Points on a hilly landscape, in no order, each with its height.
A ball rolls from a point to the lowest of its 6 nearest points, and stops where none of them is lower. Distance is the straight distance between rows; heights are no part of it.
(859) h=56.1: [137 146 170  68 132 110 197 141 142 104]
(246) h=10.4: [129 135 125 141 126 136 121 122 130 111]
(459) h=37.8: [123 138 131 131 122 137 129 114 123 104]
(84) h=62.8: [171 162 149 120  99  68 125 158 197 122]
(209) h=29.5: [160 143 150 120 112  89 135 129 164 140]
(299) h=64.5: [ 76 106  97 142 140 216 126  79  59 100]
(60) h=58.2: [146 147 165  87 124  93 169 133 142 122]
(369) h=35.4: [103 116  91 179 145 142  68 144 109 151]
(854) h=30.4: [129 139 140 118 121 127 141 118 129 101]
(203) h=67.5: [103 130 163  72 129 131 197 132 141  83]
(576) h=80.0: [ 92 115 150  91 125 147 176 103 112 106]
(504) h=11.4: [123 142 143 109 122 121 150 118 128  99]
(45) h=39.9: [111 124 128 143 122 151 124 105 123 121]
(12) h=51.8: [150 148 156 100 124  95 159 128 140 120]
(640) h=51.4: [116 142 156  86 126 123 167 126 129  91]
(706) h=21.9: [120 127  76 174 142 124  36 156 100 165]
(518) h=43.6: [186 152 137 134 105  63 106 174 196 128]
(360) h=22.6: [161 141 136 142 103  82 111 148 185 144]
(157) h=8.9: [103 111 123 101 135 169 160  84  71 106]
(103) h=30.6: [161 135 126 152 104  75 100 165 187 143]
(129) h=42.3: [167 154 145 129 101  70 116 157 197 129]
(245) h=57.6: [100 105  95 154 158 205 110  93  66 121]
(745) h=46.0: [128 129 108 156 132 140 106 129 127 124]
(578) h=67.3: [151 120  96 167 138 109  74 159 120 165]
(735) h=41.1: [112 107 113 142 141 180 129  91  84 134]
(7) h=45.5: [109 106 108 161 137 163 103 105 107 145]
(542) h=65.0: [157 125 105 156 137 116  94 149 127 156]
(655) h=73.3: [146 149 174  94 118  85 166 132 164 128]
(35) h=51.5: [ 98 110  99 141 147 200 121  90  63 112]
(70) h=59.5: [151 119 101 163 125  95  70 163 135 181]
(761) h=59.0: [125 142 167  73 132 119 192 138 137  91]
(760) h=28.5: [160 135 127 139 126 106 122 132 146 142]
(877) h=64.6: [142 148 181  72 122  95 192 142 153 121]
(40) h=37.9: [117 124  92 173 141 138  69 150 114 150]
(552) h=54.2: [105 111 107 124 138 190 138  83  63 105]
(373) h=71.7: [152 151 164 112 106  80 143 136 183 131]
(738) h=42.6: [123 122  83 175 141 126  49 155 105 159]
(316) h=47.4: [115 119 111 160 131 156 105 115 123 134]
(453) h=54.3: [ 94 117 167  67 130 145 209 118 136  92]
(308) h=51.9: [ 92 107  86 174 146 151  57 127  99 165]
(423) h=66.5: [146 124  87 168 135 110  47 166 108 179]
(748) h=47.5: [107 117  97 174 138 148  85 132 116 143]
(673) h=36.6: [161 139 135 127 126 109 133 126 137 128]
(336) h=68.5: [146 120  94 165 129 100  59 166 121 183]
(165) h=49.3: [106 108 102 167 138 164  99 115 112 151]
(692) h=48.2: [151 136 115 150 133 125 110 135 132 126]
(461) h=21.8: [162 131 127 149 114  95 114 143 167 151]
(681) h=54.1: [105 104 100 168 150 170  96 107  94 158]
(188) h=37.2: [111 116 121 145 130 162 124  94 111 134]
(214) h=51.6: [113 102  97 163 155 182 106  99  81 147]
(878) h=37.4: [140 142 132 123 123 115 136 120 131 110]
(686) h=10.2: [113 133 176  48 128 151 240 143 163  75]
(825) h=49.5: [151 121 109 164 120  94  77 164 149 176]
(114) h=47.7: [108 128 140 114 120 140 145 107 125 103]
(382) h=58.1: [ 92 112 111 110 139 190 153  84  60  96]
(270) h=18.9: [105 129 171  54 128 150 233 142 159  77]
(207) h=80.4: [ 90 111 155  80 126 146 192 105 114 107]
(697) h=32.6: [110 112 124 131 128 166 138  94 100 129]
(519) h=9.7: [104 120  82 171 143 140  52 147 107 154]
(637) h=59.8: [103 127 148 102 120 137 162 109 123 101]
(11) h=59.7: [183 162 147 121 101  60 122 168 200 121]
(766) h=54.9: [131 125  79 168 139 114  33 159  99 174]
(81) h=44.1: [130 142 176  62 132 118 211 149 149  90]
(306) h=8.3: [103 118 134 126 120 154 140  92 111 120]
(556) h=52.6: [157 153 150 122 103  78 127 143 189 129]
(419) h=61.5: [143 123  88 168 138 111  63 161 118 169]
(352) h=14.7: [108 109 129 107 131 160 161  86  86 117]
(176) h=58.3: [138 146 165  77 131 106 177 136 138 102]
(629) h=56.4: [101 110 133  89 136 161 176  89  80 108]
(819) h=16.8: [151 162 174  99 103  72 153 148 189 123]
(765) h=36.1: [108 112 129 114 127 160 154  88  91 121]
(106) h=42.2: [144 146 153  94 126 106 161 127 133 105]
(698) h=32.9: [158 126 120 158 121  91  94 157 163 161]
(193) h=56.0: [145 127  98 168 139 125  89 149 123 138]
(456) h=55.5: [102 103  95 172 145 161  86 119 102 158]
(221) h=42.9: [159 143 147 114 121 101 147 125 146 128]
(403) h=66.0: [ 93 113 160  74 130 151 206 113 126  97]
(365) h=12.1: [163 137 142 133 112  93 120 137 174 145]

For each start below, name the point where the ball stops.
(207): (686)
(35): (306)
(681): (306)
(336): (365)
(165): (306)
(245): (306)
(859): (686)
(419): (519)
(70): (365)
(193): (519)
